A landscape with many peaks, sampled at points; each row gives a point and its height.
A climber steps from a point to the highest of its 2 nearest points, and stops where none of them is higher. Distance is the straight distance between rows; heights are no part of it.
sul: [ -1.2 -29.0 -12.5  17.6  14.0 -34.7   6.0 -28.9  40.5 -35.4  -5.8  27.1
 -22.3  -3.5  14.8  37.7  15.1 -20.8   0.1   3.4  43.6  20.8  -6.0  18.4
 -13.1 -57.5 -43.1  -8.6   6.1  19.9]  height 75.6
rozo: [ 12.5 -55.3   7.9  -3.1  21.2  35.1   0.4  37.5 -31.5  12.1 -35.2  -9.1
  18.1 -17.0 -22.1  -4.1   1.0  27.1  19.0  -8.5   0.1 -19.6 -14.2  35.2
  44.7  30.3  -6.6  -7.1 -23.3  -7.3]  height 26.6
Sel: [-19.7 -38.0  -4.5   7.9  10.5   0.7   8.2 -23.0  40.0 -45.0  16.9  53.5
 -13.1 -18.6  -6.5  14.8  23.8 -12.7   6.9   8.7  46.0  24.1 -26.2  31.8
 -13.9 -57.6 -59.7 -16.1 -20.9  29.5]  height 66.6
mamib: [-12.6  80.3   9.7 -20.1  -4.0   3.9   9.1   0.5 -20.7  22.0   1.7 -42.6
  19.7   6.7 -20.7  -9.0  17.9   4.5   0.9  25.3 -43.9  -0.2  15.7 -10.5
 -29.0  16.1  51.9   0.8  15.4 -28.5]  height 40.9
Nurok: [  1.9  10.6  14.4  13.5 -11.5  -4.6   7.0  20.1 -47.7  20.2  -2.3  -8.1
 -16.0  13.0   6.9 -10.3 -11.7  33.4 -11.0  22.5  -9.6  30.2  25.3  -2.1
  -5.2  29.7  39.0  18.2 -22.1 -23.4]  height 42.4
tadid: [ 17.1 -34.5  -7.2   1.5   9.5 -77.3  -9.7  13.6  49.1 -38.1  53.1   3.8
  -9.2 -12.8  -2.7 -25.4  -8.9 -21.2 -21.9  25.5  41.7 -20.6 -28.9 -36.8
 -18.7 -20.2 -34.5  10.7  13.8  -6.3]  height 41.0
vosod: [-13.7  75.5  46.0   0.5  -5.1  15.9  34.8  21.4 -17.7  36.2 -16.8 -16.9
  10.9 -54.5 -29.3 -38.7  -7.0 -20.0  -9.1   7.3 -54.4 -10.9  -3.9 -20.5
  -8.5   7.0  33.2  13.2  17.6 -33.7]  height 12.3
korir: [ 31.1 -25.2 -14.1  -6.9 -11.8  27.0 -15.1  -9.9 -10.2  34.4   5.3  11.1
  -3.7  44.1  19.0   4.5 -19.6   5.5 -21.1 -10.9   4.2  13.2  -7.6 -21.8
  -7.8  -1.4  -7.0   2.8 -25.1  28.0]  height 47.7
viz: [  2.2 -28.5 -16.9 -24.1  11.4 -24.7 -42.9  -1.7   6.4 -59.7  19.3  20.0
  13.7  10.7 -25.1  18.6  29.3  -4.9  15.7  32.0  59.2   4.1   3.1 -16.4
   7.6 -14.2 -49.8   9.9 -20.2  31.6]  height 51.6
tad: [  7.9 -56.0  13.2   3.6  -7.7  19.5  -7.4  37.0   1.2 -18.4 -25.0  -2.9
  10.2 -20.4  -3.0  -7.1 -13.6  24.0  31.6 -25.3   5.6 -27.0   1.5  30.8
  58.3  30.4 -30.4   3.6  -3.7  -1.7]  height 28.9
bebib: [ 16.5 -23.7  -4.7 -58.5   8.9  21.3 -44.9   0.0 -27.9 -32.9   8.6   8.1
   5.3  11.4 -11.6  -5.2   4.6 -26.7  21.6  -1.9  24.4 -39.5 -23.0 -26.9
 -20.5   6.2 -31.1 -13.2   4.2  68.2]  height 60.4
gupi: [-41.3 -23.4  20.3  39.7  -8.3  11.0  17.2  -5.1  38.2 -11.9  23.0  29.9
  13.5  -8.4  -6.0   4.0  14.0   3.0  27.4  14.5  16.6  18.7 -28.0  60.6
  32.5 -35.6 -66.8 -25.3   3.8   4.4]  height 45.5
mez: [ 32.2  36.0  22.0 -16.9   1.0  38.9  18.2   2.9  15.0   7.8 -33.9 -28.3
  14.8  -7.5 -25.7 -30.2   3.0 -50.5 -11.3  -7.0  -4.2  -9.1 -57.9 -26.5
   9.6 -10.3  -0.7  10.2 -16.0  33.5]  height 30.7
mub: [-18.0   0.7   9.8 -12.1  -0.1  11.0  -6.1   5.7  -8.9  17.3 -62.8  -9.7
  -8.2 -31.4 -11.8 -33.0   5.7  49.2  30.4   4.8 -29.0  11.1  19.1 -35.0
   7.6  50.0  54.5   3.8 -19.7 -58.6]  height 23.6
Kob: [ 20.6  13.5  18.2  -8.3   2.9  26.8  18.0  18.3 -33.9  35.4 -34.8 -15.5
 -22.8  26.1  -4.4  -5.5   4.8  20.7 -22.0  26.8  -8.4  29.5  -8.9 -11.4
   4.8  18.7  37.1  -9.2 -26.7 -21.0]  height 33.3
Kabin: [  9.8 -28.4  -7.6  21.3  32.5   6.2   3.4 -12.3 -11.0  42.7  22.8  -9.1
  40.8  21.1  17.5  20.4   0.7  13.9 -11.0   4.0  -4.6 -27.8  -5.7  26.3
 -14.2   1.8  -8.5  -2.9 -30.5 -24.6]  height 35.7
Vib: [ -5.1 -21.2  -5.2  14.7  44.0  -2.7 -17.6 -30.1   1.9  21.6  16.3  22.9
   8.4  22.6  17.7  64.3  12.6   5.6  18.6 -38.3   1.1  25.3  21.0  15.1
  -0.8 -29.6 -30.5  -7.4  -6.2  17.2]  height 67.9
feb: [-13.5  28.5 -11.4 -11.1  -4.2   7.2 -18.3 -22.7  -5.3   5.8 -30.3 -22.4
 -11.8  29.3  -2.3  34.0  22.3  -4.9  22.6 -29.1 -13.1  15.0  10.8  10.0
  -0.8   1.0   7.5 -13.4  19.5  20.1]  height 69.4
malod: [-36.2 -13.2  -4.4  33.7 -24.4 -22.4  -6.9  -4.9   0.6 -12.5  26.1   2.4
   3.3 -13.2  33.6 -18.9 -28.8  29.9   7.5   1.9  -4.3   1.0  36.2  43.0
  -7.1  25.6   4.3  10.9  13.2 -54.4]  height 29.2
fud: [  9.7  37.7   7.6   0.6   6.7  29.4  58.8  24.8 -37.0  18.8 -44.2 -24.1
   5.4 -21.5 -13.5 -12.1   2.1 -16.3 -44.0   6.3 -26.7 -28.7 -14.3 -25.9
   8.1  11.1  40.1  14.1   1.3  -6.4]  height 9.3
Gal: [-22.7   6.4  20.5  27.6   7.6  16.2  28.8  24.1 -49.3  28.5 -43.0  18.8
 -17.7 -42.4  -5.2 -45.0 -13.7  38.2  -1.1   8.0 -19.6  19.3  31.8 -25.9
  -2.8  58.6  43.3  15.7 -19.3 -35.8]  height 42.3
redan: [-42.8  -7.2   3.2  21.3   9.7  -2.1 -16.4   1.5 -28.0  -2.4 -13.6  -6.8
   2.9 -21.1  -7.5 -31.7   3.8  60.0  15.5   3.9 -37.4  -6.1  25.6 -26.0
 -15.4  49.3  67.9   2.4 -12.5 -49.8]  height 30.3
laf: [-14.7   4.7  -0.8  38.4  17.2 -52.6  16.6 -13.8  38.0 -30.1  34.4  16.3
  -1.1 -18.8  21.8  22.2  -5.0  -3.1 -16.5  11.0  39.7  41.8  29.2  16.9
   8.9 -44.9 -12.7  22.6   8.8  -2.1]  height 57.8
fufov: [  7.6 -32.0   3.8  18.3  18.0 -73.0   5.6  22.0  23.7  -9.7  83.8   2.1
 -11.7   8.3  29.5 -31.7 -24.9 -20.3   2.3   4.6  26.6  16.0  14.2  -0.3
  -0.8 -36.2 -26.4  13.8  25.0   6.9]  height 36.2
fen: [ 28.0 -52.8 -33.0 -42.7   5.8 -27.2 -15.9  -8.1  29.7 -16.4  20.9  18.7
 -13.1   3.2  20.8  26.3  12.2 -30.2   9.7 -30.8  17.2 -34.2 -27.3 -22.6
 -21.3 -18.3 -44.7 -18.4  32.8  36.1]  height 60.1
ziler: [  2.8  70.3  14.7 -30.7  10.1   5.0  15.2 -29.6  15.1  25.7 -18.1 -59.6
  31.0   6.2 -30.1  -8.6  16.7 -18.1  -4.9  23.6 -27.8   4.5 -17.7  -1.5
 -14.8  -3.3  20.8   0.0   9.4 -32.4]  height 38.4
Mipip: [ -5.0 -22.0  19.6  -9.5  -9.3  69.6   6.7   1.3  -1.8  26.2 -53.9  -6.9
   5.5  -2.7   1.0 -12.0  -7.0  14.3  49.3 -22.8 -18.9 -19.5  -8.4  13.6
  21.2  41.8  18.6  -6.8 -15.7 -27.4]  height 18.5
Vuzi: [ 38.0 -58.1  -4.6  17.2  17.1   1.9  22.3  30.9 -12.0  15.9  33.6 -11.0
   9.6 -11.6  30.6  -4.5 -10.5  -1.8 -44.2   0.8  10.3 -52.8 -15.3   6.6
 -27.3  17.9  -4.6  14.3 -19.7   0.2]  height 44.6
vubi: [ 13.0 -31.6  27.4  -4.3  44.1  46.1 -11.5  17.1 -19.1  27.2 -13.3 -26.8
  26.5  -5.6 -14.8  -1.3  13.3   1.2  40.6 -17.0  -8.9 -31.2 -38.4  31.0
  29.8  17.1   6.5  -9.6 -31.7   8.6]  height 30.4
zuki: [ -1.5  28.7  11.3  28.2  17.2  12.9  18.7  14.6 -36.0  34.7 -58.7  15.0
 -22.6 -52.6 -16.1 -26.9  -7.5  11.3 -14.7  11.0 -28.3  35.0   8.7 -48.5
  24.5  23.7  52.8  -6.3 -25.0 -35.8]  height 54.4
banu: [-17.1  16.9 -16.0  41.4  -2.2 -35.2  19.4 -33.5  12.6 -35.4  15.5   6.0
 -13.0  -9.1  20.8  16.2   1.9 -20.7  -6.0   7.0  24.4  12.1  23.5  42.4
 -40.6 -32.7   0.8 -12.5  -2.1 -30.1]  height 4.2
dade: [ 34.1 -46.9  -9.3  13.4   7.3  24.5  13.5   8.9 -20.0  25.9   2.7  -1.6
  14.9   0.8  18.3   8.2  18.1  19.8 -27.2  16.8   0.2 -42.0 -20.5  35.2
   6.4  30.6 -15.9   9.7 -30.1 -15.5]  height 39.5
tud: [ 30.3 -60.5 -22.6  -6.5   2.7  -6.7 -18.1  -1.2  11.0  -2.1  30.9  22.7
  23.6  18.3  21.0  -0.7   8.3  -4.9 -31.6  21.1  40.7 -43.5 -24.5 -20.0
 -36.3  10.0 -41.3  -9.8 -21.1   4.8]  height 49.6
Ragig: [  4.9  -8.4 -13.5  31.2  32.8 -33.1   0.3 -19.3  14.1 -15.3  26.2  30.1
  -7.5   7.7  20.6  49.7   5.3   6.7 -10.8 -12.3   3.5  38.3  30.3  14.6
   5.8 -43.1 -19.1  15.0 -15.8  11.4]  height 64.5
dem: [  9.8  -2.8  17.4  27.7   0.4  31.3  15.9  21.6 -23.5  44.8 -73.3  22.0
 -22.7 -12.5 -14.3  -9.6 -10.1  -1.6   3.7  -4.5 -13.4  22.3  -4.0 -17.3
  36.8  11.5  30.0 -10.4 -39.8 -17.2]  height 75.5
zipap: [ -0.5  47.1   5.8  -0.3 -19.1  -4.2  13.6  41.5 -46.4   8.9   9.3  -9.5
 -10.6   5.4 -13.6 -19.0 -24.3  -4.6 -24.9   1.6 -32.2  21.5  21.9 -26.9
 -13.6  17.6  34.3  10.3  -0.4  -2.5]  height 36.1
segi: [  3.1 -47.7  -3.4 -14.6 -11.2 -37.6 -39.8  15.5  24.1 -43.6  29.9  26.3
  18.7   7.9 -10.0   3.9  45.4 -10.6  10.8  44.8  64.4  -2.1 -35.3 -19.8
  21.3  -2.7 -62.4  37.2 -23.1   2.2]  height 47.6
Soz: [ 11.2  39.1  14.2  -4.4 -19.7  20.6  -5.7   9.7 -15.2  30.8 -48.8  -8.7
 -23.5  -7.2 -16.0   3.1  -3.4   0.9  33.4 -26.0 -28.8  10.0 -10.1 -23.6
  21.4  11.1  39.2  -8.3  -1.9  15.0]  height 22.2
Gudir: [ 18.4  -4.3   2.1 -16.9  -9.7  36.2   9.9  18.4 -21.7  10.2 -31.8 -12.1
  -6.0  38.7  -3.3  -7.9  11.3  -0.2 -20.9  24.0  14.1  11.6 -20.2   5.6
   7.7  25.0   9.4 -14.4 -32.1  18.8]  height 26.1
nopav: [ -2.9  63.5  35.1  -4.6 -13.2   7.4  -6.8   4.7   9.9  30.2 -28.9 -12.0
  12.3 -60.6 -31.4 -18.3  -4.4  -0.2   8.2  -8.1 -60.7   1.3 -14.7 -25.6
   6.3   6.7  52.1  -8.0   3.1 -19.6]  height 14.3
gumit: [ 22.1 -27.0   8.5   6.6  -2.0 -46.4  15.7  42.5  30.3 -14.9  83.6   8.6
 -27.8   6.0  28.6 -54.7 -25.3 -19.3 -20.3  10.5  16.9 -15.2   7.5 -19.3
   5.3 -19.6 -20.0  27.2   2.9  22.1]  height 37.2
rus: [-18.7  -2.1  10.3  10.9  18.9  40.6 -19.1 -42.1 -11.0  31.5   6.5   8.7
  15.5  36.7   2.5  38.6  18.9   6.9  32.5 -19.0  -9.6  18.6   0.4  32.6
  -0.8  -7.0 -10.1 -10.0 -13.7   3.7]  height 60.2
Zesa: [-11.0 -34.5  -9.9  -4.0 -26.8  43.2  -4.9   0.0   2.2   3.1 -40.1  10.4
   6.8  -2.4  15.9  -8.0 -13.8  48.2  25.9 -17.5 -18.0 -11.3  25.6  16.9
   7.9  45.8  16.7   3.5  -6.4 -49.6]  height 21.9
Zegod: [ 11.4 -26.0 -33.0 -27.4  22.0 -25.0 -21.4 -12.2  10.6 -36.3  27.1  18.6
   3.7  17.6 -13.9  27.2   9.8   1.0 -11.6  14.2  23.3  28.4  13.7 -19.7
  10.4 -29.9 -53.9   8.1  -1.6  38.0]  height 56.4
vod: [ -3.1  59.5   5.2 -35.0 -17.2  18.7  25.5  37.0 -21.6  19.3   6.7  23.4
  21.4  -6.9 -43.0 -24.5 -24.2 -29.3 -54.3  22.7 -27.5  -0.2  -6.2 -31.1
 -13.0 -14.4  25.9   7.1  15.9  12.2]  height 27.6
Tupu: [-49.6  53.4   1.2  25.1   0.5 -22.3  -5.9   1.9 -31.1   1.5  24.8 -19.4
   3.7  -8.1  -9.8   1.9  18.3  23.7   8.9  -2.6 -43.7   4.5  41.8   4.9
 -41.7  32.2  53.5  -9.8   6.8 -16.5]  height 46.9
Voge: [-14.2  29.8  18.8  -4.3  -7.7   2.9  -3.6  15.9   1.5  18.4 -49.3   2.6
   2.6 -78.2 -21.2 -35.0  -4.9  12.2   9.9  -5.1 -48.9  -2.3  13.0 -49.7
   9.5  35.5  70.2   0.4  -7.4 -47.0]  height 17.6
Naka: [-31.4 -19.4   6.2   2.5  22.6  23.8  -5.4 -19.3 -16.7 -21.9  12.2  21.3
 -28.0  26.6   8.5  36.0  16.3  -5.5  22.4 -23.8   9.5  10.8   4.8  48.1
   9.2 -28.1 -20.5 -12.9  20.3  32.0]  height 60.3
Domuf: [  8.0 -22.3  -2.2  10.4 -32.7   1.1  -5.9  22.0  18.9 -22.3 -34.1   2.0
  -7.4  -5.3  16.4  12.8 -12.4  30.7  18.8 -24.5   5.0 -13.6   0.2  26.4
  48.7  19.4  -6.2  -1.1  22.3   5.8]  height 34.7
nuvoz: [ 22.9  73.3  24.0 -22.5  -3.6  19.6  13.4 -26.8  26.9  17.7 -27.2 -60.5
   8.5   9.6 -21.3 -45.9  -4.0 -27.6  -7.2  13.4 -18.5  32.3 -32.7 -24.9
 -19.2   1.9  -0.1  16.6  -8.9 -17.9]  height 36.0
tato: [  9.1  -5.0   8.8  39.6 -13.9  25.7  -0.8  17.8 -17.2  36.0 -33.9  38.7
 -17.6   6.8   8.5 -12.8 -25.6  40.4 -10.3 -16.7 -14.4  27.9  19.5 -14.9
  18.6  21.9  13.1   7.9 -24.2  -9.4]  height 55.1
razig: [ 35.8 -31.9 -16.9 -33.5   4.0   3.8 -29.1  -2.7   6.2 -23.4  13.2  -0.9
  30.2  21.6   3.6   7.9  20.8 -20.4  -1.4  -0.1  42.6 -42.4 -25.2 -34.5
 -26.9  14.9 -21.6   2.9 -19.6  33.8]  height 54.1
rires: [ 18.7  38.6  19.5   9.0  15.2  24.3  38.2  13.6 -13.6  26.5 -43.9 -40.1
  19.5 -63.4  -8.8 -41.9 -16.4 -15.5  -8.6  -5.8 -36.4 -25.2 -10.5 -15.1
  13.7  22.1  37.0  23.8  -7.7 -36.3]  height 10.9
kezu: [ 34.9 -42.9 -20.0  -4.5 -17.8 -26.3  -2.4  12.2  41.0  -8.2  56.5  26.7
 -38.4   4.2  27.9 -19.5 -24.9   0.0 -42.2  -2.8  18.0 -17.9  -0.6 -34.0
   5.7 -20.0 -24.7  23.6   5.0  23.0]  height 39.8
kimuf: [ 27.4  52.0  12.7 -28.9  -7.8   7.1 -13.3  -1.0  -5.0  39.6 -20.5 -16.6
   0.4   4.4 -18.6  16.6  -1.4 -15.6  18.9 -26.0 -49.2  25.0 -19.9 -10.2
  14.2 -12.7  28.3 -17.7  21.0  20.2]  height 25.4
nar: [ 15.4 -41.5  -7.6  20.6  21.4 -59.0  -2.3  -6.0  47.4  -7.4  45.5  10.6
  -0.3  -0.8  19.0 -13.6 -21.0   3.7 -21.7  19.4  43.4  -2.4 -16.9  -5.9
   0.9 -29.9 -25.5  11.7  25.8   3.9]  height 38.6
zanes: [ 22.9  23.0  -2.3  15.9 -16.3  30.1  27.8  14.1  -9.5  16.9 -21.9 -14.1
   8.9  -2.9   6.9   5.9 -13.4 -22.8 -34.1 -29.3 -28.3 -33.6 -18.2 -23.3
  -4.9   8.3  28.7   9.7   3.7  10.3]  height 8.0
vitun: [ 30.7  29.1  -7.8 -37.5   8.6  32.8 -10.4   1.4  -7.4  11.4 -12.9 -10.8
   8.9  13.5 -32.9 -12.4   8.3 -32.6   3.5 -11.6   4.5  -1.4 -33.5 -33.7
   3.2 -12.8   1.5   7.3  -7.6  54.7]  height 28.5
kir: [-28.0   1.9  -3.9  15.7 -15.3 -15.4   1.5 -34.6  31.0 -36.5   1.3  -4.5
  -8.2  14.6  11.5   8.6  17.9   0.7   2.8  31.9  29.4  23.8   6.8  46.0
  33.0 -22.8 -15.5  -9.7   0.1  -2.7]  height 2.6
Vol: [ 13.0 -50.1 -17.1 -24.7 -23.4  -5.7 -20.5   2.6  35.1 -30.9  12.7  12.2
 -31.1  16.8  13.5  -3.5   9.3 -18.1  -2.8   5.7  33.5 -28.2 -31.5  -8.7
  -4.0 -17.0 -53.3   3.4  23.3  43.7]  height 61.2
rutug: [-30.6   4.6 -14.4  21.3 -17.6 -33.5  13.7 -23.2  10.1 -20.0   9.9 -16.4
 -19.0  11.4  27.1  -8.0  -6.1  -2.5 -15.4  27.5  29.7  12.5   8.3  40.0
  -5.2 -10.6 -10.5  -2.5   7.1 -36.7]  height 3.5
baneg: [-41.0   4.8  11.7  11.4  10.5  18.9  22.2  28.3 -52.3  15.8  -8.1  -1.6
  -8.9 -36.7   1.5 -51.8  -2.4  38.2  33.2  -9.8 -29.0  -9.0  43.0 -13.6
 -24.3  65.9  42.6  18.5 -26.2 -31.6]  height 35.6
gub: [-19.4 -36.2  20.0  44.4  21.9 -63.2  14.7  19.0  26.7   6.3  55.1  -4.5
  -6.1 -23.3  37.1 -43.6 -49.2 -12.2  16.4   3.3  43.9   6.8  18.1  21.8
   4.5 -26.3 -24.0   5.2  24.5 -15.9]  height 33.9
Zoz: [  4.0 -25.6 -37.8 -15.6  15.4 -26.5  -2.8 -19.8  21.3 -25.7   7.9  13.1
 -10.4   2.3  22.3  49.9   2.6 -21.5   0.4 -27.3  10.3   4.0  -5.7   7.6
 -19.6 -20.6 -45.3 -23.8  26.4  32.3]  height 65.8
nef: [-14.2   4.1  -4.5  16.0 -31.5  -9.3 -20.5   2.0  21.0  -9.0 -21.6  -4.3
 -20.8   0.4  18.2   6.5 -15.1  46.9  25.8 -35.8  -7.1  21.1  25.3   3.9
  33.3  14.1  -1.7  16.9  28.1  12.4]  height 42.1
mok: [ 13.8  56.5 -14.0 -29.9   4.8 -13.0 -12.6   6.5  -6.7  18.3   0.8 -18.1
  14.7  13.0 -45.0  31.2  -2.2  -3.0  -8.2   2.7 -29.6   2.5  -3.8  -6.0
  -3.4  -7.0  23.9  -9.6  24.1   6.0]  height 28.1
pufe: [ 22.6  -8.1 -46.5 -51.3  42.4 -27.1 -19.6 -19.6  -6.9 -20.3  25.0  19.6
   7.4  -2.4 -27.2  46.1   2.9 -18.8   9.7  -3.8   3.0   4.9  25.1 -54.8
   4.8 -31.4 -34.7   2.2  10.4  40.4]  height 64.4
nokud: [ 30.7  48.9  -6.6 -34.5 -20.4  -7.8   9.2  36.3 -34.3   8.4   4.9   1.4
   0.0  20.7 -39.8   7.5 -11.9  -3.0 -37.3  20.0 -30.3  14.5   0.8 -25.4
  -1.6   0.9  26.1  -9.6  17.3  -1.1]  height 31.6
Dava: [  9.0  64.4  25.2   2.1 -16.7  30.7  31.8  -1.8  32.2   9.9 -44.8 -25.3
  10.0 -19.7 -21.9 -35.1   3.8 -46.4 -21.8   4.6 -24.9   6.0 -35.4 -26.2
  -7.2  -3.9   1.5  16.2 -14.3  -9.9]  height 33.4
Guf: [  1.5  -6.7  15.6   5.9  -7.7  49.1 -11.7  -0.5 -11.3  21.1 -41.3  -2.6
 -11.5  16.3   6.0   6.4 -15.6  13.5  37.9 -47.6 -13.5  -5.2  -3.0  11.7
  10.9  11.1  21.9 -17.4 -10.6  11.4]  height 19.0
zaz: [ 13.7  72.4   8.0 -47.3 -15.0  28.4  11.7  -1.9  10.8  27.6   2.5 -10.1
  37.9  -8.0 -37.7 -25.2 -22.7 -30.3 -23.5   5.8 -35.8 -14.3 -25.5 -21.7
 -26.4 -14.7   6.3  18.0  13.6  13.5]  height 25.3
mafu: [-25.1 -31.9   9.9  48.5  -9.8 -29.7 -11.3   6.6  24.3   5.9  41.3   5.5
  -9.1 -30.3  50.0 -29.2 -50.9  24.2   7.4  -7.4  21.7   4.7  18.9  38.3
   5.6  -3.6 -17.0  10.4  16.0 -44.2]  height 31.3
fik: [-18.4 -10.1  -0.1  24.9 -15.8 -28.6  14.0 -14.5  41.1 -13.4   1.2  -2.7
  14.4  -3.8   8.3  -5.9  16.7  -3.8 -16.6  52.7  55.3  14.6 -39.3  29.4
  41.6 -31.8 -17.7  -8.7  12.3   7.0]  height 1.1
Nuka: [ -1.5 -46.7 -18.2 -39.1   4.4  21.4 -34.2  -4.4 -18.5 -40.5  23.7  12.3
 -20.2  21.8  10.0   9.2  -5.8 -19.8   3.0  -0.6  41.6 -17.1 -18.7 -15.1
  -2.2  -4.1 -49.1 -16.7  21.9  53.5]  height 66.2
Tozir: [ 40.6 -30.2 -15.2  -4.5  -9.3  17.6   1.5   2.5  16.5  10.4  33.5  36.9
 -16.7  30.7  18.4   5.1 -12.4   3.5 -37.3 -21.8  10.5  -7.2  11.5 -30.3
 -11.2 -23.8 -12.7  19.2  -8.4  38.0]  height 43.0
kovo: [-26.1 -16.3  16.6  23.0 -15.3  -0.6  36.3 -32.8  59.7 -13.6  18.7  55.4
  16.3 -20.1 -13.6   6.8  14.3  -8.7  15.1  24.4  30.2  35.2 -40.2  32.3
   4.3 -59.0 -59.8 -14.5 -10.6  20.1]  height 55.6
Fur: [ 22.6  17.1 -23.1 -22.8 -23.0  -8.6  14.0  10.6 -25.6 -19.1  31.8   7.0
  12.4  11.1   2.5 -12.5 -21.6 -29.6 -49.9  -6.4 -13.6 -32.2   6.7 -26.1
 -26.1   0.1   9.3  -0.2  19.7  10.9]  height 4.8
Sek: [ -3.6  15.7 -32.6   0.3   1.9 -52.0  20.3 -26.6  14.3 -35.3  21.8   7.3
   6.4   0.0   6.2  28.7  -8.6 -31.8 -20.2  12.8  16.9  -6.0  10.5  20.6
 -35.8 -23.9 -10.8 -21.9  23.1  -9.9]  height 4.9
vusep: [  9.5 -44.1 -19.4 -12.2 -18.3 -68.2 -27.6   7.0  37.3 -42.6  20.3  21.0
   4.1  -3.8 -15.2  -3.8  23.0  -8.2   8.7  46.7  60.2 -25.2 -30.9 -47.7
   1.5 -19.7 -47.4  23.2  15.4  -1.2]  height 44.2
roro: [ 30.5 -27.0  17.1  15.8  32.1  22.2  -3.5  -8.4   5.6  36.7  -0.7 -17.0
  38.8   2.7  11.3  14.1 -11.2   1.6  26.0 -36.2  -0.8 -29.9 -21.0  18.3
   8.2  -2.7   2.8  -3.8 -23.4   2.5]  height 33.2
Rer: [-19.9  44.0   7.6   0.3 -10.5  -5.4 -22.6 -27.2  -1.8  16.4 -17.1 -23.2
  -0.7  15.3   2.6  25.8  19.4  19.4   6.7 -10.0 -32.0   7.8  15.9 -16.0
 -25.7  14.7  33.3  -7.8  11.5  -5.2]  height 60.9
takuv: [  0.1 -20.2  -1.7 -12.5   9.0  33.0 -20.3 -13.1 -18.9  18.7  18.3  20.3
  12.7  51.2  -1.4  11.8   2.9  10.6   0.8  -4.9   9.8  18.3  -3.7  16.3
   8.0  -7.7 -18.7 -19.3 -22.6  20.7]  height 54.0
defu: [-36.9 -18.7   9.9  24.0 -20.7   4.1 -22.0 -24.1  19.6 -10.5 -15.4  12.9
 -15.1   0.7  17.7  25.7  15.8  35.5  34.9 -17.7   5.1  19.4  26.5  40.0
  37.0  -7.1 -23.0   4.7  15.2  -6.4]  height 49.7
gitug: [-34.2  20.9   5.8 -19.8  29.8  33.6  -9.9 -33.1 -31.4 -37.7  -4.7   6.3
 -15.9  23.1 -21.9  27.0  29.9 -28.0  27.1 -20.3  14.9  21.3  18.7  28.9
   2.0 -29.0   4.9 -20.6   4.2  30.5]  height 57.1
fov: [ 24.8   8.1 -32.6 -16.9 -10.9 -31.2  -2.2  -6.8   9.9 -25.9  19.7 -25.5
   9.1   4.4  11.5  16.3  -9.6 -34.6 -28.7   0.0   2.3 -34.6  -7.2  12.2
 -32.8  -0.2   4.0 -17.7  28.1  -2.2]  height 5.6
Faku: [  9.7 -22.8 -13.5  -6.9  -3.6  13.9  -2.0   3.4 -17.4 -19.4 -13.3 -22.1
  -5.3  38.5  -6.1  14.1  23.9   4.5   2.7  14.7  13.1  -5.3 -15.1  36.3
  18.9   8.3   2.9 -18.7  -7.9  -1.6]  height 21.8
fufed: [-43.6  49.5 -15.6   2.6   1.8 -29.9 -13.3 -25.2 -30.5 -13.3  39.8  -0.9
  -1.8  16.2   6.7  15.4   9.1  10.2   1.0  -1.4 -15.1  31.9  41.5  -2.8
 -45.8   6.8  21.4   4.9  18.3 -16.0]  height 50.2
fav: [ 29.7   6.8  -9.4  -6.2 -14.9 -18.2  21.1  13.7   0.6  -5.3  -8.8 -31.5
   0.5 -11.1  11.7  11.5 -14.3  -4.9 -22.0 -19.4 -21.5 -45.1   2.3  13.8
  -3.3  15.4  28.9 -13.4  13.6   1.2]  height 6.7
sura: [-55.9 -24.7  16.7  25.9  10.9  30.9 -17.8 -34.5  -8.6 -18.0  -3.1  12.4
 -22.8   5.4   4.0  34.4  15.9  22.5  45.9 -21.6 -16.1   7.2  35.6  55.4
  11.5 -13.1 -12.9 -13.6  11.1   7.1]  height 55.5
fop: [-13.6  18.6 -24.1  -1.6 -19.9 -16.5 -20.1 -34.2   0.0  -3.0   9.9  -9.3
  -9.6  30.4  16.5  25.6   8.9  10.0 -16.3   9.8   1.3  16.8  37.3  -1.1
 -30.6  13.6   8.4   2.5   9.0  -6.1]  height 53.8
Lagot: [-39.8  61.3   8.2 -14.2  -3.2 -32.0   9.2  28.6 -33.1  -4.4  29.1 -17.9
  18.2   2.6 -17.7   3.0  17.3  -3.9   1.0  22.6 -37.8  -2.6  40.6  15.7
 -22.4  23.4  30.3 -10.9  26.4 -25.6]  height 43.9
kub: [-32.9  20.4  15.4  -7.4  15.2  28.7 -11.9 -20.7  -8.5  -7.8 -26.6 -21.1
 -20.4  29.1 -21.1  21.2  46.4  -3.4  47.3  -1.1   6.6  18.0  29.8  24.0
   0.0 -12.8  32.6 -32.6   8.6  11.9]  height 61.7
biti: [-16.9 -15.1  -6.4  18.2 -35.8   7.3   4.3   2.6  -9.1  -5.2 -21.6  -7.1
 -12.9 -27.2  38.7 -23.3 -17.9  38.4  -4.6  -6.0 -10.2 -23.3  38.2  24.9
  10.5  49.5  13.2  18.1  -0.8 -51.9]  height 25.9

Where does a climber stop that starts at each point below?
banu => dem
Guf => Nurok
mez => feb
vosod => dem
nar => sul
zaz => feb
Mipip => Vib
gumit => Vib

Call two points neighbours if one is among the 2 nearest of the other. Go from one point of each pair to the other, from neighbour to neighbour, staying as high as possible. Name the lowest point that can't be avoided.
sul and Vib => fufov
Naka and Vib => rozo
Naka and feb => gitug
Nuka and sul => fen
